Points on a hilly landscape, in no order, each with its height.
From any point a ball rolls to the lowest of the 2 points nearest to it. It stops when none of these is lower. Distance is the straight distance between rows; heights are no part of it.
q_499: [ 54 138  88  99 116  68 123  90 118 117 140 108 154 126 138 109 115 102
 150 179 149  84 178 145 157 130 110  97  98 137 134 147 169 127 147 149
 163 149 162 121 127 150 104  95 165 111 114 104 142  81  98 171 115 155
 177  84 166 177  92 152 166  96 215 176 121 140  97 132 108 119 136]  h=5.66
q_556: [180 158 155 170 148 139 157 122 122 100 101 104 136  97 112 159 120 164
  34 102 161 176 123 139  74 120 138 154 172 143 174 144  74 152 105 140
 117 135 159 128 138 192 205 107  89 100  97 141 138  80 137  92 150 121
 122  88 129  36 158  69 151 158 143 138 116 114 162 148 143 133 120]  h=7.24
q_716: [155 108 155 141 138 118 163 157 128 111 108 102 151 146 146 138 148 113
 144 137 107 117  76 127 151 143  90 135 109 125 142 120 105  74 163 152
 126 106 145 128 158 121 116 110 155 122 143 121 126 167 119 121 104 103
 120 147 100 145 159 123 114 119 105  92 165 136 154  87 136 144 117]  h=4.86
q_101: [155 165 141 147 156 142 167 108  96 103  92  76 113 132  79 134  97 149
  44 128 164 165 155 118  99 134 100 134 166 149 182 157  54 138 140 125
 145 144 129 107 133 179 141  88  79 126 128 108 150  87 130  82 164 160
 113  76 105  49 160 117 174 162 128 154 134 118 153 185 144 182 116]  h=7.08
q_988: [153 112 153  96 144 175 159 149 121 102 136 138 125  99 141 120 143 147
  99  96 139 166 103 133 143 138 149 137 137 119 120 125 109 115 158  99
  92 130 106 145 144 161 145 156  98 152 144 148 148 172 151 107 125 112
  97 136  85  97 158 124  98 177  78 115 133 116 112 149 110 160 102]  h=8.62
q_785: [106 122  91 109 129 135 120 114  94 100  70  91  71 126 107  77 106 107
  85 116 164 124 154 138 130 111 125  90 101 144 120 127  96 144 175 165
 159 212 138 111 125 152 134 124 104 104 184 123 121 118 144 111 110 160
 147 120  98 128 119 180 131 149 190 172 115 122  97 162  99 155  95]  h=2.73
q_983: [118 172 124 116 118  84  95  77 165 135 128 109 152 109 134 118 125 116
 137 112 165 112 178 109 115 151 109 107 136 136  96 134 163 180  75 131
 120 115  97 183 116 145 131 108 106 142  80 102  83 101 121 149 116 107
 149 117 164  83  90 132 205  92 140 137  95 118 149 144 121 126 156]  h=2.20
q_589: [144 124 153 190 124 147 133 143 167 164 129 154 117 147 116 153 137 142
 154 132 114 131 108 122 120 120 153 138 128 132 138 141 129 159  78 120
 119 118 128 102 119  74 151 154 132 146 129 128 134 133 112 134 151 128
 116 161 138 139 116 110  98 118  72 101 104 120 152 143 127  96 140]  h=3.65
q_301: [143  76 198 167 120 136  74 149 137 166 152 144 117 169 129 129 116  75
 150 141 119 170 114  92 208 167  88 142 122 128 105 169  82 105 108 122
 116  80 150 139 114  66 102 112 166 165 125  98 103 152 100 136  69 131
 126 127  94 151 127 114  94 132 104  87 151 130 149 112 119 123 129]  h=6.02
q_624: [185 118 127 148 142 118 140 121  88  74  80 100 125 115 117 153 110 136
  16 109 147 166 122 152  81  76  77 181 168 148 175 138  77 101 154 163
 147 157 132 124 120 167 165 107 105 114 131 153 115  94 151  68 135 123
 127  94  82  28 189  72 130 157 194 119 142 122 150 115 149 137 135]  h=7.43
q_73: [114 105 114 133 132 118 165 137 115 113 168 152 166 118 121 139 135 173
 114 141 116 128  88 161 145 125 141 116 141 143 153 139 143 145 149 129
 128 119 124 168 129 160 144 120 139 137 115 151 170 113 137 156 149 120
  92 117 134 153 122 117 125 157 132 144 156 119 115 131 112 115 122]  h=4.45
q_420: [ 96 151  84  83 150 134 148 113 114  72  67  50 108 108 119 101 137  85
 137 131 169  65 157 141 120 131 161  77  78 139  77  97 128 138 163 160
 136 229 143 131 146 168 135 157 125  89 148 122 138 139 147 133 101 165
 181 105 144 143 122 189 116 162 154 149 109 140  97 139  78 125  84]  h=2.21
q_113: [126 133 175 138 110 136 114 138 115 153 108  94 110 165 114 102  98  93
 131 142 149 169 166  93 176 153  85 127 123  95 142 160  47 103 132 129
 149 125 172  73 119 128  96  79 160 136 142  85 113 119  90 108 109 159
 137  77  99 136 128 123 121 129 149 129 147 131 129 153 147 162 126]  h=6.70
q_880: [172 146 156 138 131 125 122 110 143 122  97  87 141 153 127 137 103  91
 119 132 115  96 129  83 123 152  91 148 117 144 134 149  81 101 134 129
 147 100 137 121 152 109  95 100 130 150 116  90 108 151 130 112 120 134
 144 127 129  91 152 148 158 113  81 109 138 127 175 117 158 148 146]  h=5.18
q_802: [146 126 173 157 132 136 170 110 109 136  93  57 115 165  65 133  92  98
  80 150 141 174 170 104 156 136 112 139 149 149 171 193  18 159 148 146
 170 154 170  77 123 153 134  87 113 129 136  94 123  98 109  86 143 187
 127  69 107 101 137  98 131 180 158 134 143 109 149 172 166 161 125]  h=6.90
q_55: [125 137 116 167 144 102  80 135 181 174  96 114 137 158 122 110 132  90
 158 131 115  65 133 107 112 102  96 114 116 137 121 106 148 115 115 175
 141 104 155  99 152  93 143 103 164 108 135  99 122 126 110 171 102 115
 150 133 175 162 104 154 159 106  96 134 138 148 140 106 148  88 148]  h=2.53
q_319: [134 141 109  89 150 146 119 129 119 114  78 113 152  86 102 132 105 115
  85  99 169  38 133 131 119 145  64 109 112 163  79 133 150 162 123 124
 134 139 121 224 112 109 153 174 101 164  99 110 126 126 156 172 135 147
 191  75 141 101 170 182 131 184 109 120 147 159 115 146 106 109 134]  h=4.64
q_668: [ 80 181 150  97 147 140 166 120 126 102 141  88 117 129 103  93 144  95
 171 152 144  99 143 111 214 185 187  60  98 133  98 142 141 165  95 113
 133 158 132 162 139 162 127 121 126 131 126  97 137 123 119 158 110 126
 135  85 135 182 119 162 148 123 127 149 115 112 103 183  92 138  78]  h=3.93
q_431: [172 141 128 106 115 112 131 110  81  76 102 114 146 101 121 130 109 143
  69 120 125 114 103 158 104 100  68 149 148 150 166 138 107 100 140 117
 140 143 136 166 138 149 129 129 107 140  91 148 122  95 164 117 148 106
 162  84 127  65 216  96 123 155 225  99 158 137 124 103 147 140 149]  h=7.64
q_642: [190 130 110  82 100 102 159  77  87  75 112 115 130 109 146 125 155 151
 104 139 123 103 108 149 107 121 115 126 136 136 135 108 151  99 160 138
 132 144  80 189 122 158  67 131 122  98 147 155 102 133 174  79 105  41
 115 161  83  57 171 132 157  80 196  93 132 108 165 105 121 155 140]  h=6.64
q_184: [105 126 119  86 108 126  83 105 116 138 107 156 136  98 146 138 112 124
 122  90 151  85 171 129 135 136  76 116  99 126  60 125 175 169 108 109
 105 125 101 183  88  69 132 163 102 165  85 123  93 134 155 166 126 142
 179 116 139 102 118 158 139 119 123 129 115 161  90 121  92 118 156]  h=4.89
q_18: [154 105 113 131 128 114 182 122 151 120 125 128 187 138 123 179 176 157
 174 110 133  90 101 147 153 128 131 108  95 169  90 101 173 158 129 184
  99 153 114 186 158  97 133 201 183 112 108 132  97 153 147 167 140 109
 170 152 132 147 140 121  95 112 118  70 156 160 145 120  87  88 118]  h=3.96
q_147: [123 144 159  96 155 205 192 183 142 112 176 146 125 127 121 116 161 153
 166 124 110 132  81 129 161 160 193 137 124 111 111 131 138 132 120  79
  92 144 140 143 179 159 148 185 110 153 131 147 162 169 154 124 156 139
  93 135 117 166 171 126  39 188  89 105 138 112 109 137  95 109  71]  h=8.73
q_191: [154 116 139 158 148 152  96 157 178 120 162  90 165 142 128 161 145 120
 183 140  79 118 110  85 116 131 134 146 128 126 122 102 122  99 120 129
 121  91 146  96 187 116 148 156 161 127 103  85 147 179 109 132 125 147
 135 167 179 163 119 102 114 152  61  83 148 135 173  60 169 122 103]  h=5.06
q_829: [ 90 115  90  61 142 127 121 121 137  74  97  87  99 115 160 105 152  99
 150 119 153 126 147 117 104 117 189  96  80 119  46  76 137  94 197 141
 136 184 103  96 139 173 131 162 106  91 148 148 126 180 157 111 104 169
 138 152 131 135  84 172 115 161  93 143  92 130  89 104  99 145  92]  h=2.68
q_199: [ 78 138 117 100 102 114 116 116  76 122  87 111  70 143 129  64 109  74
 123 148 142 140 144 130 150 121 111 120 110 120 144 138 106 102 139 166
 156 182 165  71 113 148  93  78 137  97 187 136 121  98 119 130  89 136
 136 110  96 168 134 151 113 103 215 162 117 126  88 152 123 143 120]  h=3.22
q_43: [ 96 102 117  63 125 126  98 116 104  75 121  97 124  96 175 103 133 100
 142 113 139 152 150 125 124 116 143 111  91  90  62  90 129  85 200 141
 123 169 136  80 138 171 107 148 141  70 147 148 104 160 132 110  75 173
 154 113 121 129 105 130 106 156 175 125 110 142  87  68 106 151 116]  h=3.06
q_222: [109 125  92 152 119  43 179  69 166 132 183 134 181 131 133 134 141 174
 128 172 144 161 162 160 110 123 167 119 154 124 190 132 148 129 155 153
 140  96 135  88 119 174 109  68 144  89 109 106 153  92  73 107 151 129
  97 128 147 140  77  88 204  88 174 165 122 104 143 156 157 137 144]  h=5.11
q_182: [110 141  89 125 117 143 123 157 100 164 104 195  68 119 118 102 107 164
  98  95 119 129 131 173  89  69 146 150 139 101 138 119 135 157 111 114
 135 137 102 119  91 100 145 125  84 143 160 185 148 115 157 122 167 109
  90 145 103 116 124 151 110 109 136 169 102 121  86 170 120 100 146]  h=5.64
q_264: [107 131  81 158 125 104  94 146 142 189  64 130  87 177 126 102 145  89
 175 112  89  59 124 128  87  87 112 124  71 133 114 104 119 115 130 169
 146 155 175  59 129  41 103 138 179  92 160 130 124 144 122 156 142 126
 170 146 134 160 111 167 100 102 122 134 146 157 143  94 131  85 171]  h=3.08
q_90: [133 185 118  57 137 187  93 161  83  78 132 115  84  97 139  84 117 144
 131 113 114 128 127 115  92 123 120 154 154  81 141  97 108  76 147  62
 148 140 121 108 166 169 116 116  69 132 114 133 134 129 171 115 167 143
 153 106 138 101 189 135 107 152 152 159 139 127  86 104 152 179 132]  h=8.27
q_372: [ 94  99 201 128 109 133  85 137 118 176 126 122  80 148 160  99 102 103
 140 106 171 196 159  90 197 170  63 106  97  80 115 139  92 108 144 134
 113 107 125  85  95 108  87  76 152 137 158  97  70 143  67 101  78 111
 129 104  70 118 116 125 131  88 140 132 112 138 117 135 102 179 129]  h=6.49
q_646: [109 168 172 108 116 173 135 141  97 153 128 133  58 154 108  85 121  88
 182 127 147 174 124 114 194 148 144 109 111  90 133 157 106 121 111 102
 109 151 140  93 109 103  95 117 119 135 170 132  80 108 122 136 102  70
 105 136  71 144 160 137  76  86 185 130 101 109 101 146  92 129 109]  h=4.12
q_601: [153  81 190 183 134 150 112 166 141 167 122 107  99 190  99 129 125  59
 136 160 115 150 107  93 194 150 117 123 131 141 138 157  63  96 118 147
 142  91 152 130 130 113 105  88 129 139 155 102 143 150  97 102  67 128
  90 152  95 167 125 138 129 165  76  97 151  97 162 131 139 112 111]  h=5.78
q_521: [ 89 116  92 104 107 144 174 141  78 150 169 220  88 108 113  98 119 192
 126 135 125 126 110 206 115  95 180 129 132 113 140 141 189 163 121  96
 130 152  83 140  92 139 113 132  81 151 161 199 182  82 167 142 167 118
  65 151 115 169 121 139  96 120 172 180 106  98  77 183  97  93 119]  h=5.38
q_163: [123 100 167 196 168 143 101 150 175 166 120 143 130 154  93 135 128 103
 106 110 150 105 108  99 168 160  92 104 125 174 115 153 156 165  76 154
 101  85 143 205 131 109 188 129 134 167 123 114 122 135 110 172 105 127
 112 118 160 165 105 152 136 159  32 125 149 148 120 145 118  68 108]  h=2.71
q_761: [148 166 111 155 172  97 118  86 181 116 160 122 204 105 132 178 135 149
 100 124 159 127 157 138  72 139 143 139 180 148 134  99 189 182 104 128
 109  77 111 162 143 166 196 139 112 126  63 103 142  95 111 162 157 126
 177  90 213  85  97  95 214 117  81 128 127 129 155 141 161 114 136]  h=2.14
q_942: [128 172 112  90 136 100  89 120 122  93 166 125 180  67 169 121 123 167
 118 101 133 117 123 152 103 135  80 138 154  96 130  79 162  99 151  89
 104  69 125 154 150 194 144 107 121 127  77 147 133 130 128 155 137 110
 170  60 168  95 163  99 147 152 175 143 144 151 109  69 141 175 145]  h=8.00
q_444: [126 193  99  91 111 156 124 131 102 161  74 123  17 134 107  78 134 142
 149  87 113 139 137 133  88 107 128 128 112  82 134 103  97 123 133 124
 136 183 122  64 119  79  81 132 115  87 177 143  91 150 154 107 145 114
 121 166  93 115 141 160  81  56 126 150  94 142 123 153 116 168 154]  h=5.98
q_326: [ 94  66 115 158 153 140 101 159 121 166  97 155 135 147  72 152  78 110
  95 158  92 100 128 151 143 131  87 124 151 185 149 207 136 188 117 133
 164 122 163 161  98  77 163 126 137 177 125 113 162 104 142 154 175 184
 132  98 140 194 118 169 128 195 106 152 163 138 103 169 134  73 130]  h=1.46
q_227: [185  99 137 176 149  84 113 100 161  96 182 118 211 107 161 189 130 180
  95 143 122 149 135 120  81 131 125 164 173 127 151  99 141  97 148 145
 104  64 116 112 144 150 153 130 156 113 105 112 133 142  94 116 115 122
 145 142 165  87 119  56 184 122  90  92 136 144 194  74 178 151 139]  h=5.55
q_645: [164 163 156 144  97 158 140 139 124 163  97 118  81 163  96 116 115 123
 135 127 111 141 146  88 142 148 116 142 124 120 155 171  58 119  95 104
 149 144 129 101 129  73  85 122 112 156 123 104 101 144 144  93 165 135
 132 136  84  86 170 142 116  81  81 118 131 134 149 168 129 166 156]  h=5.47
q_848: [152 139  68 166 127 116 143 126 119 169  45 142  57 133 109 106 143 141
  58  92 109 112 124 164  51  81 119 127 112 125 151 115 103 118 124 170
 162 159 133  81 109  88 132 112 106  81 194 157 140 113 141  94 139 101
 113 154  86  92 135 170 141  91  98 161 111 128 151 156 161 122 150]  h=6.13
q_606: [158  66 116 110 140 138 118 156 144 100 152 124 159 154 153 179 166 103
 167 148  59 106  98 108 112 105 170 167 115 157 103 100 121  70 168 144
 131 136 131 108 175 103 112 181 165 125 121 118 149 200 145 123 134 163
 146 168 156 162 139 118  89 169  87  58 169 130 156  46 154 111 119]  h=4.79
q_951: [142 221 130 136 102  93 115  78 163 145 152 108 138 112 127 121 131 122
 182 117 147 118 125 118 146 181  98 105 126 104 137 138 185 175  45  90
  97 101 116 193 125 116 113 131 109 146  84 122  87  84 124 166 115  78
 135 141 149  76 144 109 155  51 146 126  89 119 176 146  94 148 142]  h=2.74
q_704: [114 137 150 145 104 143 127 130  95 161  80 118  33 176 101  68 101  76
 123 128 143 156 136 125 200 131 133 110 105 129 156 167  62 129 123 147
 159 170 132  96  92 110  70  83 134 121 189 126  91  88 106 107  93  97
 115 129  58 141 118 167 115  85 187 147 119 120 113 201 114 123 112]  h=3.70
q_955: [ 81 139 110 105 130 142 121 163 104 206 133 203  63 155 131  70 116 139
 193 113 104 101 122 150 118 115 127 131 116 105 133 116 178 127 102 100
 128 112 117 115  93  92  78 121 116 169 167 156 156 130 142 161 145 119
  77 163 123 216 112 171  86  79 101 165 102 133  79 164 103  94 141]  h=4.75
q_967: [ 72 170 121  72 122 144 146 123 114 116 135 121 114 122 114 104 115 119
 158 119 140 120 181 128 175 168 156  94  88 126  87 139 144 147 131  92
 145 155  95 150 109 128  78 118 103 152 126 103 143 144 140 127 146 156
 144 101 115 159 112 202 144 111 109 143 118 114  88 193  84 167 111]  h=4.26
q_566: [115 191 135  73 143 137 102 120 117  92 128  94 137  68 137  90 119 133
 131 109 164 141 146 130 123 144 111 104 133  86 119  99 128 105 141  90
 125 128 122 131 145 196 137 113 119 102 122 128 120 130 134 153 121 129
 149  58 148 105 144 121 141 144 167 171 128 144 100 115 121 173 121]  h=8.14
q_3: [ 93 136 105  70 116 113 142 102 118 110 122 128 141  90 129 128 138 144
 141 120 147  91 162 141 150 143 132  90  98 132  68 119 172 173 143 123
 111 149  69 194 118 135 119 149 110 135  97 135 135 142 151 147 132 128
 166  98 127 117 108 169 146 111 123 121 129 136  99 146  75 143 118]  h=4.57
q_114: [164 149 160 168 102 102 123 120 158 122 224 164 156 131 144 144 116 178
 132 162 101 167 124 101  99 130 178 184 180 109 200 126 133 124  84  54
 138  61 116 129 104 157 110 116 106 148 105 140 140  85 114  85 146  87
  49 190 134 107 130  56 136  85 114 136  88  74 182 108 167 136 130]  h=5.76
q_710: [127 125  90 110 106 133 147 146 113 138  95 156 115 153 121 148 142 126
 154 130  76  79 119 136  95 102 143 159  94 153 110 144 118 139 139 120
 158 171 107 109 116  37 105 186 142 157  84 140 131 173 177 128 198 161
 162 163 120 123 147 159  96 111  88  97 153 152 134 125 132 115 176]  h=4.10
q_242: [157 112 132  77 126 133  70 119  71  95 143 141 144  87 153 121 105 135
  86 102 121 116 110 129 119 133  52 155 151 118 116 117 129  75 154  80
 131  87  96 201 116 155 125 113  93 167  93 142 121 126 167 132 125 113
 149  99 131  79 191 107 129 162 167 108 152 146 107  63 137 148 148]  h=7.83
q_920: [111 102  91 134 130 146 113 167  74 124 107 156 110 111  74 142  74 125
  57 151 100 110 110 191  97  96 123 135 165 162 172 193 111 167 116 102
 183 166 138 150  90 102 176 112  91 177 117 141 173  81 167 148 188 169
 121  90 113 149 160 143 125 190 167 159 148 121  79 147 146  89 140]  h=0.58
q_5: [125 191 142 134 145 135 132 131 144 128 175 153 141 119 137 124 137 160
 178 108 130 126 109 108 130 155 142 133 146  97 148 116 167 155  72  89
 100  89 122 170 147 143 151 146 106 131  94 137 119 121 132 168 146  84
 107 144 163 135 151 115 125 106 112 151 100 119 145 134 111 129 111]  h=3.21
q_324: [146 116 148 165 115 123 185 136 143 124 197 162 171 123 151 150 155 192
 137 139 116 165  81 150 120 109 158 164 155  96 180 104 127 101 136 108
  87 112 150  88 150 126 126 137 161 117 130 144 151 120 107 108 142 103
  89 168 115 149 142  40  83 106 141 116 139 119 158  95 136 153 130]  h=4.21
q_932: [ 64 134  93 109  87  40 127  86 139 125 158 144 158 139 140 110 111 130
 127 182 146 133 172 139 149 137 113 113 125 126 160 150 141 136 147 149
 160 109 126  95 104 163  80  47 142 106 119 106 122  80  76 124 134 144
 138 117 145 168  77 133 189  63 206 181 101 129 107 173 139 138 158]  h=5.39
q_788: [152 153 135 155 156 128 137 105 163 118 117  95 176  70 143 159 131 154
  89  91 190 135 153 142 102 137  98 104 137 132 131 116 148 161 101 149
  66 108 123 153 118 164 197 146 120 119  70 130 110 102 120 158 126 139
 166  70 167  43 122  90 165 157 113 138 128 151 139 142  97 132 137]  h=2.65
q_828: [130  97 110 131 141 105 157  99 164 107 131  97 203 117 156 166 169 127
 151 130 155 107 118 139 141 129 131 101  99 154  85  88 175 120 161 194
 100 138 121 164 143 134 138 156 194  91 124 114 111 159 112 156  88 103
 158 129 161 156 103 122 151 120 135  89 154 149 143  91 120 114 119]  h=3.55
q_189: [126  60 159 194 116 125  97 134 140 167 183 167 156 115 166 152 123 144
 104 129 142 200 101 132 137 101 111 134 163 116 139 128 116 120 134 156
 101  84 148  95 100 139 168 112 165 104 174 144 138 130  70 117  81 118
  82 136  96 141  71  78 110 167 141 122 140 113 142 110 135 106 120]  h=3.48
q_846: [136 153 144  39 147 190 128 153  64  39 136  96  92 101 124 113 133 114
  97 128  82 106 112 104 106 129 169 152 173 120 132 118  94  90 145  42
 164 146  95 156 182 179 117 143  57 154 109 130 133 144 189  85 175 150
 123 145 134  83 206 147 129 175 147 128 134 122 102  98 164 167 100]  h=8.38
q_88: [107 198 150  74 121 140 162 102 125  97 158 102 134 114 140 100 155 126
 213 144 133 115 127 108 173 171 181  87 115  97 117 106 167 137 113  96
 115 131 117 159 153 171  98 147 114 118 119 134 121 120 136 146 111  92
 116 135 134 134 124 141 144  86 150 150 104 110 122 134  97 147 105]  h=3.59
q_70: [163 133 142  72 147 194 146 171  93  79 118 136 108  85 134 142 148 150
  70 112 104 129  82 138  91 115 173 167 179 130 131 131 136 106 116  83
 120 137  84 191 141 172 162 167  57 145 102 175 152 149 192  94 154 107
  97 149 105  64 193 118 129 167 112 113 127 112 114 115 141 133 111]  h=8.50
q_615: [150 122 141 179 160 116  91 122 174 131 138  77 188 140 141 149 112 135
 132 134 122 111 154  95  80 134  97 142 143 121 127 102 129 106 138 149
 117  75 156  65 175 118 157 122 164 100 101  77 146 148  90 111 121 155
 172 126 189 141 108 100 170 150  64  97 152 171 169  57 176 132 144]  h=5.30
q_416: [148  72 172 151 130 147 131 147 149 132 177 143 123 171 120 142 150  87
 152 172 105 173  92  97 185 138 177 136 147 153 144 145 104  95 132 140
 127  91 142 143 140 136 115 120 148 130 154 132 129 146 104 109  91 118
  51 169 119 194 114 118 108 149 110  73 135  78 152 101 133 106 103]  h=5.56
q_810: [147 161 129 161 135 147 127 150 146 141  80 121 125  97 130 140 126 140
 105  76 155 137 126 137  82 115  83 138 120 107 126 122 118 145 107 142
  87 137 149 105 121  98 188 142 131 118 129 144 100 121 142 140 129 130
 147  99 115  73 129  97 105 151 121 131 113 151 121 132 110 120 136]  h=3.15
q_632: [117  30  77 132 125 119 142 156 107 133 131 204 153  91 137 161 131 173
  52 116 126 148  94 188 115  78 107 133 139 147 125 133 154 142 167 158
 117 116 105 150 101 113 148 129 151 124 160 177 152 132 137 138 135 116
 104 138  88 148 112 141 107 170 134 122 158 137  87 126 113 105 141]  h=4.03
q_533: [119 142 141 134  99 117 142 130 151 133 217 169 155 149 124 125 122 150
 161 186  92 155 129 114 128 150 193 162 166 112 178 132 145 125  97  78
 145  97 137 115 134 144 110 106 131 145  97 127 156  90 103 136 167 132
  66 144 172 178 124  86 122 110 149 146 115  67 123 127 160 100 136]  h=5.54
q_438: [ 98  94  78 152 108  91 195 119 139 122 167 161 164 139 111 163 137 172
 109 162 115 154 133 189 129  97 154 124 129 150 169 155 140 158 156 153
 149 149 117  83 112 132 118 125 146 120 127 131 154  95 108 111 170 146
 111 127 110 149  93 103 134 132 171 143 135 110 122 162 131 120 127]  h=4.78
q_488: [115 114  97 151 122 111 190 138 174 145 128 153 133 152 109 161 158 145
 165 138 111 111 108 150 126 113 180 129 106 157 122 120 158 188 118 161
 119 158 124 133 138  89 141 174 148 113 125 127 133 147 125 142 173 118
 121 164 129 170  95 134 114  99  73  94 128 143 138 156 110 105 126]  h=4.00
q_403: [130 105 101 143 139 132  97 168 134 156 101 161 132 108 145 145 127 138
 101  90 116 117 112 139  99  89  98 138 115 113 113 112 122 108 153 140
 126 130 136 105 125 100 168 144 157 115 138 150 137 157 134 143 121 145
 139 136 128 143 112 134 111 156 104 141 135 151  99 108 138 118 147]  h=3.57
q_680: [122 108  82  89 130 141 135 124 117 100  86 117 165 114  95 150 129 102
 132 132 119  31 128 149 123 104 118 112 105 172  77 129 162 150 146 136
 152 177 123 169 127 106 141 192 145 138  96 117 135 140 161 169 145 164
 193  96 162 155 145 167 106 179 144 104 152 147 109  96 114  85 126]  h=4.28
q_345: [176 163 163 147 115 111 128 104 138 104 193 117 141 124 141 129 128 127
 107 141 116 152 101  83 117 157 162 143 184 122 179 127 124 115  89  71
 139  69 121 165 124 203 125  98  88 143 114 128 130  90 120  94 101  68
  59 179 135  80 148  90 199 101 124 146  93  72 192 118 177 137  99]  h=5.95
q_210: [161 115 128 113 101 149 143 142 124 108 139 141 128 140 163 163 153 128
 160 115  75 119 103 120 109 103 143 174 115 127 102 120 118 104 145 109
 125 145  98 127 145  80 100 193 145 137 111 157 121 191 154 109 144 134
 132 185 109 109 158 107  77 121  90  69 129 140 142  84 136 137 156]  h=4.46
q_557: [132 101 186 188 122 136 123 136 151 169 191 162 161 100 166 144 115 201
 123 131 166 235 129 132 127 128 125 153 151  83 133 138 109 131 118 119
  64  96 138  80 109 140 162 120 136 144 120 133 142 122  67  89 116 139
  86 126 101 113  92  38  97 150 116 131 106 122 157 149 116 152 118]  h=3.83
q_974: [ 78  72 129  44 138  99 113  80  93  71 152  92 162 105 164 136 141  96
 157 176 133 142 137 117 186 157 137 107  93 134  71 115 142  93 182 136
 134 150 136 131 120 178 101 126 162 115 134 133 134 140 114 131  62 180
 157  94 138 167 106 147 133 171 194 110 141 134  87  73 104 142 124]  h=3.47
q_448: [103  62 108  83 134 108  94  74 111 103 123 114 171 123 152 139 130  92
 165 153 128  93 151 124 152 128 141  98 107 150  41 116 176 139 148 143
 130 163 110 180 123 122 135 178 160 124  92 108 104 132 134 162  92 181
 189 104 174 162  89 162 128 168 169  97 131 139  94  81 120  85 136]  h=3.89
q_254: [120 100 152 137 125 127 104 120 161 114 196 110 169 138 148 155 131 124
 181 168 103 149 131  95 145 143 172 142 142 128 123 117 132 114 128 122
 129 103 149 112 150 145 127 133 155 123 111 115 138 136 109 124 119 149
 116 136 184 161 102  96 130 136 124 104 128  96 146  84 157 119 115]  h=5.29
q_239: [183 151  90 133 110 122 157 104 100 114  52 113  92 132 120 119 142 141
  77  96 133 112 101 153  74  92  97 135 120 131 165 116 100  99 154 164
 153 152 113 122 130 116 106 118 116  95 174 155 108 142 161  88 117  69
 111 162  83  56 168 147 142  75 139 131 121 128 165 134 149 154 139]  h=6.37
q_385: [137  89 112 169 151 111 126 145 166 135 116 112 173 143 168 153 161 121
 160 129 124 107  95 145 132 104 118 109 106 137 111  53 166  92 171 206
 104 112 170  96 166 120 148 125 214  75 160 127 125 171  84 156  69 113
 143 164 168 174 108 109 115 118 117 102 159 165 142  60 142 111 120]  h=3.12
q_767: [129 163  93 141 124 179 123 163 103 208  57 159  14 137  90  79 110 142
 100  85 120 134 143 152  55  93 153 148 120  93 141 119 105 154  89 126
 129 179 134  53  93  70 128 143  85 122 187 170 123 113 168 106 170 123
 109 155  88 111 134 150  73 105 104 171 115 141 114 177 136 118 155]  h=5.87
q_861: [168  98 145 173 118 103 197 152 140 138 152 135 151 160 127 142 145 169
 110 134 120 187 101 142 135 132 137 137 131 128 181 120  97  75 166 148
 125 102 162  87 153 145 106  95 173 114 160 122 146 142  88  87 116 106
  74 162  88 165 145  80 105 112 105 106 160 109 164 124 149 155 135]  h=4.52
q_879: [132  51 108 194 142 105 114 141 182 144 141 145 183 127 160 170 166 126
 119 141 125 155 110 135 109  83 138 133 144 136 118  91 145 110 147 194
  93 101 163  79 145 132 165 128 183  82 159 129 147 139  72 134  86 134
 116 152 169 174  55 101 116 151 128 123 144 127 130  85 161  88 118]  h=3.02
q_924: [131 124 147 195 136 109  46 122 175 177 126 129 140 164 112 135 110  90
 151 130 131 107 147  77 144 147  93 128 143 138 126 144 141 160  52 137
 119  54 147 156 123  80 147 137 134 165 109  81 117 118 108 164 109 136
 154 127 187 137  90 139 159 111  70 120 129 148 158 126 163  78 134]  h=3.04
q_647: [ 80 165 106 128 166  97  85  98 167 131 164 131 164  94 130 122 117 131
 120 131 156 110 170 138 112 141 139 105 154 130 106 127 183 181 103 113
 131  92 116 170 120 188 187 108 108 122  90 114 158  91 102 171 129 137
 146  84 210 116  66 120 209 133 125 198 109 129  91 152 135 104 131]  h=1.60
q_858: [ 98 187 146 121 114 156 141 150 122 172 134 142  63 171 102  81 125 119
 201 140 113 108 140 119 174 158 171 126  99 108 139 151 122 143  77  99
 136 146 127 117 113  83  89 123 112 154 146 129 118 107 128 146 130 101
 102 146 113 179 146 155  98  70 136 161  99 109 118 178 113 120 117]  h=4.44
q_442: [142 187 118  89 110 157 121 114 115 137 100 134  84 113 132 106 127 152
 148  96 129 128 137 120 117 146 112 121 119  97 137 136 137 141 101  93
 127 141  95 132 120  85  92 134  86 128 137 134  86 130 164 117 145 100
 136 164 119  76 147 144 114  62 112 119  91 129 133 153 114 172 144]  h=5.75
q_205: [182 189 178 125 143 149 139 113 138 101 135  92 121 120 138 113 147 113
 114 114 162 156 116  61 136 192 144 118 167 135 155 121 118 118  95  88
 107  67  97 172 153 208 120  90  59 148 125 108 105 143 132  93  94  79
  81 148 107  59 149 135 202 123  79 128  94  97 191 150 130 177  79]  h=6.15
q_949: [114 124  75 132 106  89 104 108 134 146  95 147 115 160 136 150 128 106
 151 126  87  86 170 126  64  63 134 144  89 139 101 127 116 118 152 149
 181 181 139  46 116  40 108 161 155 116 111 129 131 148 147 123 201 178
 193 133 144 114 104 145 127 109 134 121 134 164 138  96 155 122 196]  h=3.64
q_357: [ 97  88 203 152  95 107  98 122 109 178 175 167 125 159 160 125 107 132
 154 128 153 187 157  91 219 176  77 120 100 116 107 145 119 119 112 127
  98  72 107 151  86  87  71  86 157 165 117 102  76 138  72 115  94 106
 103 131  69 155 107 126 133  73 100 112 103 136 139 141  93 159 126]  h=6.28
q_894: [129  35 149 185 157 145 106 166 159 182  87 141 125 154  80 178 113  87
 101 134 129 134 123 119 150 133  98 118 142 184  98 177 112 181 101 159
 118 125 148 140 122  67 192 144 149 143 139 105 143 134 103 155 124 183
 159  85 142 156  84 133 104 203  76 115 172 163 109 152 135  66 125]  h=2.13
q_901: [ 81 102 100 105  93 145 153 158  94 144 134 194  59 157 116 101 125 101
 160 148  94  95 105 155 145 100 206 125 119 145 108 153 180 143 101 111
 144 165  96 127  90 120  96 148 100 139 198 180 145 102 167 150 149 129
  83 187 104 186 104 187 103 121 134 144 105 101  72 156 110  80 122]  h=5.07

Where does a ball stop that starts at each point below?
q_444 | q_879
q_932 | q_647
q_3 | q_647
q_848 | q_420
q_606 | q_55
q_319 | q_420
